Each scene shows the same named points in several views. A view is turned or mirrored, shifted and resized as a whole, has a little noise and may leave points out.

Scene 1
View 1
j748: [-12  11 -33   9  -1   6 -16  12  10  23  27  14  22 -20 -29  30 -29  33
  39  34 -39  21  19 -34   6   0 -11   8  20 -11 -34   2  26  37 -29]
j983: [  5  17  15 -15  -9 -29  14 -23   7   1  -3  29   8   1  20   7 -11  -2
  10  -9   2  18  39 -11  36  17  -3  53  13 -31  15   1   3 -12  -8]
j784: [  6 -11  -9   0   3   4 -14   7  25  18  31   6  24 -14   9  26 -25  29
  24  16 -39  24  11  -8   9  -8  24  18  15  -3  -8  23  10   9 -16]
j436: [ 10   7  11 -19  -7  -4   7   6  11  11   3  -6  14  14  24  13 -26  11
  -3   8 -16  17  21  -2  45   6  10  31  10 -30  15  15   9  15  -4]
j772: [-10   5 -20  11  -9   4  -8  21   3  24  17  -3  16 -13  -5  30 -51  28
  26  27 -45  15  17 -22  10   3   3  18   3 -18  -6  14  20  42 -22]
j428: [  2  11 -12 -20   4   6 -15   1  23  24  18   6  12  -7  -8  19 -12  22
  12  17 -30  29  13  -7  28  -6   8  13  23  -9 -15   6  17  15 -16]
j982: [  4  19  -6 -45  11  27 -35  -7  42  44  21  -4   6  -2 -16  19   4  27
 -15  12 -40  47 -12  18  30 -19  15  -5  31   4 -21   7  22   7  -7]
j248: [  7  24  -4 -58  18   6 -25 -23  41  30  14  22  -1  -3 -18   9  35   4
  -3   9 -19  49   8  12  41 -15  10   6  48   1 -30  -8  19 -16 -11]
j384: [-10  34   0 -35  -1  -4  -8 -10  15  33  -5  17  -9  -8 -13  11 -11   8
  -4   3 -23  37  18  -2  35   5  -4  29  17 -21   0  -7  17   7 -13]
j511: [ -3  17 -13 -18   2  22 -28  -2  29  36  25  -2  13  -8 -23  27 -16  37
   5  19 -39  37  -3  -2  19 -11   5   2  21  -1 -25   9  23  23 -15]
j696: [ -3  30 -10 -29   0   1 -17 -24  25  25  13  26   6  -8 -27  14  11  19
   8   9 -13  38  13 -11  31   0 -13  14  33  -9 -28 -13  20   2 -16]
j659: [  1   7  11 -15  -9 -12   4  -2  10  18  -2   8   4  -3  24  14 -33   7
   2  -2 -23  23  23   2  25   7  15  44   0 -26  24  13   6   2  -9]
j88: [ -6  16 -12 -20   3   3 -23 -15  25  29  20  27   6 -18 -18  22  -3  22
  13   7 -35  38  12  -4  10  -6   7  20  22   1 -21  -1  16   0 -19]
j407: [ -9  23 -10  -5  -6 -10  -8 -16  13  17  12  32  13 -15 -21  19 -10  18
  23   7 -17  27  25 -25  15   7 -16  29  23 -15 -20  -8  15   9 -22]
j575: [  7  12  30  -5 -19 -41  27 -24   0  -6 -12  29   7   2  45   5 -28  -6
   3 -26   4  13  42  -6  34  25   7  73  -7 -40  41   6 -11 -20  -1]
j647: [-10   6  -6  -2  -7 -10   0   9   7  24   5  14   5 -19  11  23 -45  13
  20   8 -39  21  27 -13  12   6  14  41  -1 -21  11  13  12  17 -20]
j212: [ 15  18  10 -22  -5   7 -14 -20  29  18  14   2  21  12  -1  16  -2  32
  -8  -1 -11  32   3   3  35  -2   0  15  20 -13  -7   6  10   2  -2]
j600: [  4  29  14 -18 -10  -6 -14 -45  27  16  12  30  15  -3 -13  15   7  31
  -5 -19  -4  37   8  -2  23   4  -8  32  20  -9  -7  -7   6 -17  -5]
j860: [  2  17 -17 -22   3  22 -22  13  24  31  19 -13  16   4 -18  23 -19  30
   2  29 -34  30   1  -6  35  -8  -2  -6  26 -12 -24   7  27  36 -11]
j674: [ -5   0  -9   0  -1  -6 -10  -2  16  22  19  24  12 -21  -2  25 -24  20
  24   8 -38  29  18 -12   4  -1  15  31  10  -6  -6  11  12   5 -21]
j750: [ -7  21 -29 -19   8  27 -35  -6  33  37  32   8  16 -14 -46  30   1  42
  15  29 -37  41  -3 -12  16 -15  -9 -13  37   5 -49  -2  30  26 -19]
j18: [  7  14  -4 -12   0   1 -17 -26  27  13  25  23  23  -6 -14  20   7  28
  14   2 -13  33  11 -11  19  -2  -3  17  29  -5 -24   1  12  -1 -13]
j79: [ -4  20  -5 -15   0 -31   7 -23  12   2   6  47   8 -13  -3  11   6  -7
  30   4  -3  23  45 -25  28  14  -9  43  28 -23 -12 -11  11 -11 -22]
j922: [ 15  19  12 -13 -10  -3  -7 -25  23   8  16  11  24  11   2  15  -2  29
   0  -6  -1  25  11  -6  34   5  -8  26  20 -17  -3   3   7  -3  -3]
j855: [-10  37   1 -18  -8 -15   0 -27  11  19  -4  33   1  -9 -14  10  -6   7
   5  -3  -6  29  27 -15  29  11 -18  39  18 -24  -7 -15  13   0 -15]
View 2
j659: [  3   6  16  -4   1   9   1 -19  -8  -3   4   4   7 -17   6  -7  11   3
   0  -1   3   4  14  26  16   7 -17  13  -6  15  16   0  -3 -15 -11]
j384: [  5  -1  13 -12  -2  -4  11 -16  -5  -3   0  12   8   0  -4  -7  10   3
  -2 -11  -4   1   5   9  15   3 -16   4 -14  10  -3  -6  -7  -9   1]
j428: [  1  -5  11   1  -4   6   4  -3 -11  -1   6   9   5  -8   7   9  11   7
  -1 -13  -3   0   7   1   7   1  -8   4  -7   3   5  -3 -11   5   4]
j922: [ -6   1   4   0   2   7  -4 -14  -4  -6   5  14   9  -8  -5   7   0   9
   0  -5  -9  12   1  18  13  -3 -22  17  -2  -4   5  -1 -15  -5  -5]
j511: [  0 -15  13   7  -4   5   7   0 -13   1   5  13   3   1  11  14   7   9
  -4 -13  -5 -10  10  -7   7   1  -4   4  -1   3  -4   1 -13  12   7]
j18: [ -9  -3   1   1  -1   3   0  -7  -7  -8  11  17   6  -6  -8  14   5   6
  -4 -13  -8   6   5   3   5 -10 -17   7  -3  -2   5  -3 -14   2   5]
j212: [ -4  -9  10   3   1   8   0 -12  -6  -1   5  13   7  -3   2   6  -1  10
   1  -7  -9   7   0  15  12   1 -19  15  -4  -2   0   0 -14   2   0]
j784: [ -4  -3  13   8  -3  15  -4  -3 -14  -3  13   7   3 -19  13  15  13   6
  -1  -9   2  -4  20   4   2   1  -6   8   2   8  20   3  -8   7   0]
j983: [ -1  17   6 -14   1   2  -3 -23  -2 -10   6   9  11 -19 -11  -8  11   2
   1  -5  -1  18   5  29  15  -3 -27  12 -13   5  18  -8  -7 -21 -10]
j436: [  8   3  16  -3  -2  14  -3 -14 -10   1   0   3   9 -17  12  -4  11  10
   4  -2  -2  11   4  24  18  12 -14  14  -8   2  13  -2  -8  -8 -11]
j750: [ -1 -15   7   5  -8   0  10   8 -12  -1   7  19   4   5   3  24   9   9
  -6 -20  -8 -11   5 -21   4  -6  -1  -1  -2  -5 -10  -3 -19  19  14]
j407: [ -2   9   0  -6  -5  -7   3  -6  -5 -13   6  16   9  -7 -11  12  15   4
  -5 -11  -2   1  12  -2   8  -8 -13   5  -9   0   8  -7 -14  -8  -4]
j748: [  4   6   3   5 -12  -2   3  11 -13 -10   4  13   7 -12   5  24  24   8
  -5 -13   2 -14  19 -20   7  -2   7   0  -5  -3   9  -6 -15   4  -4]
j600: [-13  -4   3  -2   6   0   3 -19   0  -9  10  20   8   2 -16   5  -6   3
  -5  -9  -9   7   4  16  12 -11 -28  16  -2   3   0  -1 -12  -6   0]
j79: [ -4  19  -2 -17  -4  -4   0 -13  -1 -15   9  14   9 -17 -19   1  16   0
  -4 -14  -2  16   6  10   5 -12 -21   2 -17   1  16 -13 -11 -16  -1]
j982: [ -1 -27  19   4   0   9  11  -7 -12   9   8  14   2   4  10   5  -1   7
  -4 -18 -10  -2  -2   2   4   1 -12   4  -4   7 -12   1 -10  18  18]
j855: [  0  11   4 -13  -1  -9   6 -15  -2 -10   1  18  10  -4 -16  -3  12   1
  -5 -10  -4   5   7  10  15  -6 -19   8 -13   4   2  -9 -11 -16  -5]
View 3
j982: [ -6  31 -18  -8  42  -3  30 -37   3  16  -6  26  17  -7  -4  -8  43  -9
  -2  26  17   2  -2   0 -18  -9 -61 -18  26  22  -1 -15  13  33  15]
j748: [  4  23   8 -28 -19  -3  12  -7  33   8   3  -2 -18   8  41  -3  -1  -1
 -17 -26   2  14  13   0  20 -16 -70  -9  11  17 -20  34   1  43  48]
j212: [-13  13   4  -4  24  -2  18  -5  -5  -7 -10   4  17  13 -13 -29  14 -36
  -8  19  34   0  19  -3  -6  -2 -52  -7  27  16 -13   3   8  28  11]
j772: [ -9  18  14 -32 -24  -5  16 -16  38 -15   4  -1 -18  10  30 -15 -17 -13
  15 -18   1   7  19  -2  25  -2 -52 -11   6   6 -16  20  23  31  35]
j855: [ -5  -2   7   7  13 -10  12  20   8  16 -20   5  18  34  12   1 -12 -49
  -5   4  43  13  14  -3   6 -19 -19  19  22   9 -32  21 -12  35  11]
j575: [-20 -24  19   4  -2 -19   6  27   6 -45 -22   5  23  39 -16 -24 -54 -90
  23   7  67   7  51 -14  24   3   2  32  14 -15 -46 -16  -6  15 -20]
j750: [  4  36 -10 -13  20   2  24 -21  12  31   0   9  -3   0  25  -1  41  10
 -29   0   2   7  -6   3 -11 -18 -80 -21  22  32  -6  22   0  45  43]
j248: [  2  11 -23   8  44 -12  11 -13 -14  23 -19  27  28   3  -6   5  41 -32
 -31  18  47  15   3   1 -13 -22 -55   8  26  14 -25 -14 -19  34  10]
j674: [ -1  12   1 -17  -7 -10  21  -4  26 -11  -6  13  -6  13  23  -2 -15 -27
   0  -9  17   2  30 -13   7  -8 -51   0   9  13 -31 -12  -5  36  18]
j18: [  0  15  -2  -4  18  -6  17   5   1   1 -10   8   7  16   6 -14  11 -27
 -28   1  30   1  23 -10  -5 -14 -64  -2  22  22 -28   1 -19  40  21]
j983: [-11 -14   8   5   4 -16   0  21   1 -22 -20   5  22  30  -5 -15 -26 -70
   0   5  59  13  36  -6  18  -7 -18  25  16  -7 -40   1 -10  22  -3]
j784: [ -2  20  -2 -25  -7  -8  19 -22  22 -28   3  14 -11  -5  12 -17  -4 -19
  -1  -6  13   1  32 -10   9   1 -68 -11   7  15 -25 -21   3  31  21]
j88: [  3  18 -10  -6  17  -7  26  -9  14  10 -10  20   3  10  19   8  11 -19
 -12   2  19   4  13  -9  -8 -16 -52  -2  17  22 -28  -9 -14  42  20]
j860: [-15  26   2 -22  12   0  12 -30   8   4   4  -1   5   0   2 -27  27  -9
  -2   8  13  10   2  10   7  -2 -65 -21  24  10   6  27  32  25  32]
j511: [ -3  30  -3 -17  15  -1  28 -24  16   9   1  12  -1   1  14  -9  23  -3
  -5   5   7   3   4  -2  -8  -7 -64 -19  18  22  -7   5  14  37  29]
j922: [-13   6   9  -1  21  -2  14  10  -8 -13 -12  -1  16  24 -14 -32   3 -45
 -14  13  43  -3  28  -7   0  -5 -51   0  27  14 -21   4  -3  29  11]
j696: [ -1  14  -5   5  26  -5  14   3   1  23 -13  10  18  19  11   0  18 -28
 -26   9  37  12   4  -1  -4 -21 -48   4  25  19 -22  17 -16  38  22]
j659: [-17  -1   6 -12   0 -12  15  -6  18 -28 -10  12  12  18   0 -16 -26 -52
  30   8  37   7  31  -7  15   3 -21   9  13  -5 -30 -16  13  20  -2]
j647: [ -9   5   8 -21 -15 -12  15  -8  36 -20  -5   9  -6  15  24  -2 -30 -36
  27 -11  19   8  29  -9  17  -3 -28   6   4  -2 -31  -4  10  27  14]
View 4
j784: [-18  -3  -6 -17  -8  -6 -15   0 -18  -6  20  16   0   9  -1 -16  20   3
 -19  -2  -2  -8 -18  16  16  22  -3 -13   7 -15   7  -4   0  17 -12]
j855: [-12  13  16  22  19   3  -4 -17  -9 -20  -8  -1  -4  45  -1 -20  -8   6
  -7 -27  25 -25  10 -13  18  19  -6 -18  -2 -12  -1  -8  -7   3  -1]
j428: [-15   1   4  -2  -1  -1  -9  -2   0  -2  10  14   5   9 -11 -19  13   0
 -17  -9   4  -6 -16  11   5  24  -4   2   5 -21   7  -7   1   2   8]
j436: [-16   5  21 -10  11  -5   5  15  -1  -6  10  26   1  33  -3 -20 -13   9
 -22 -20  14  12  -3   8  24  23   2  -9   6 -14  -2 -22 -22   4 -17]
j88: [-19   4  -3  12   1  -1 -17 -20 -11  -7   5   4  -2  18  -9 -15  19  -2
 -13 -12  11 -29  -9   2   3  20  -9  -9   2 -17  11   1  11   0  10]
j772: [  5  -6   8 -18   8   2  -3  13  -9  -5   6  18  -2  -3  13 -25  12  17
 -15  -3   0 -17 -14   3  16  37   5 -26   0 -21   1   3  -6  43  -1]
j248: [-28  15   4  30   0   3 -16 -28  10  -8   0  -3   7  31 -32 -14  10 -13
 -14 -20  16  -8 -10   4  -8  10 -15  24   4 -19   9 -13  10 -31  22]
j384: [-14  10  18  17  18  -2  -2  -4   3  -3  -7  13   0  31 -10 -16  -8   1
 -12 -24  24 -23   1  -9  11  26  -2  -7   2 -19   4  -6  -6  -5   9]
j750: [ -3  -6   0  12   3  17 -15 -22   0   0  -1  -4   4 -10 -10 -26  40   8
 -10  -7  -9 -19 -20  12 -17  18  -8   2  -2 -28   3   8  21   7  36]
j983: [-21  17  18   8  12  -5  -1  -7 -15 -26   5   7  -6  62   0 -15 -23   5
 -14 -26  30  -5  11 -10  34  17  -6 -18   3  -5  -2 -22 -22   2 -25]
j575: [-31  19  19  -2  13 -19   4   5 -25 -24  10  23 -11  76   8  -9 -35   4
 -19 -30  36  -6  20 -10  50  19  -2 -33   7   0  -3 -29 -33   0 -51]
j79: [-14  20   6  17   8   4 -15 -25 -14 -40  -1 -15  -6  55  -1 -18 -12   2
  -6 -15  29 -13   4 -14  26  15 -11 -10  -1  -6   3 -13  -7  15 -10]
j696: [-14   9  10  25   8  10 -10 -26  -1 -15  -3  -6  -1  28 -11 -21  12   5
  -9 -20  13 -17  -3  -1  -1  12 -10  -2   1 -19  -2  -6   6  -6  17]
j748: [  9  -5   3  -6   4  15 -12  -8 -11 -16   2  -5  -2  -3  10 -28  24  17
  -6   3  -4 -22 -18   2   6  27  -3 -17  -4 -21   1  11   8  46  14]
j407: [ -9   6   7  13  10   8  -9 -20 -14 -22  -1  -6  -6  30   5 -22   8  10
  -6 -14  13 -23  -1  -7  12  17  -8 -18  -2 -14  -1  -3   2  19   2]
j600: [-32   6  13  24   9   0  -6 -29 -20  -9   6   8  -7  45  -7 -17  12   6
 -14 -34  10 -21  11   4   7   4  -9 -19   1 -12  -6 -14  -3 -23  -5]
j982: [-25  -1   5  11   0  -1  -7 -10   9  16   8  21   9   3 -24 -16  25  -5
 -20 -18  -1 -11 -19  18 -12  19  -6  11   6 -26   6  -7  10 -25  25]
j860: [ -2  -4  13   0  10  11  -1   2  10   4   2  14   6  -3  -8 -28  18  13
 -15 -12  -6   1 -19  14  -4  25   1   3   1 -26  -4  -4   1   8  22]
j647: [-11   5   5 -12   6 -11  -6  12 -14  -7   8  21  -3  21   9 -13  -5   5
 -17  -8  16 -25  -7  -5  30  37   1 -25   5 -15   9  -3 -12  26 -17]
j922: [-25   3  15  10   8   4   0 -17 -14 -13   9  10  -4  40  -5 -21   9  11
 -17 -28   4   0   4  10  11   5  -6 -15   3 -12 -10 -21  -9 -10  -8]
j674: [-16   3  -3  -5   0  -6 -14  -6 -19 -11  10  11  -4  19   2 -15  11   2
 -15  -7   9 -25 -11   3  19  24  -6 -20   3 -13  10  -1  -1  20  -9]

Which points are out of place in each view (at most two, in the order of its rows)? Write none if all are in place.
view 1: none
view 2: none
view 3: j248, j860
view 4: j428
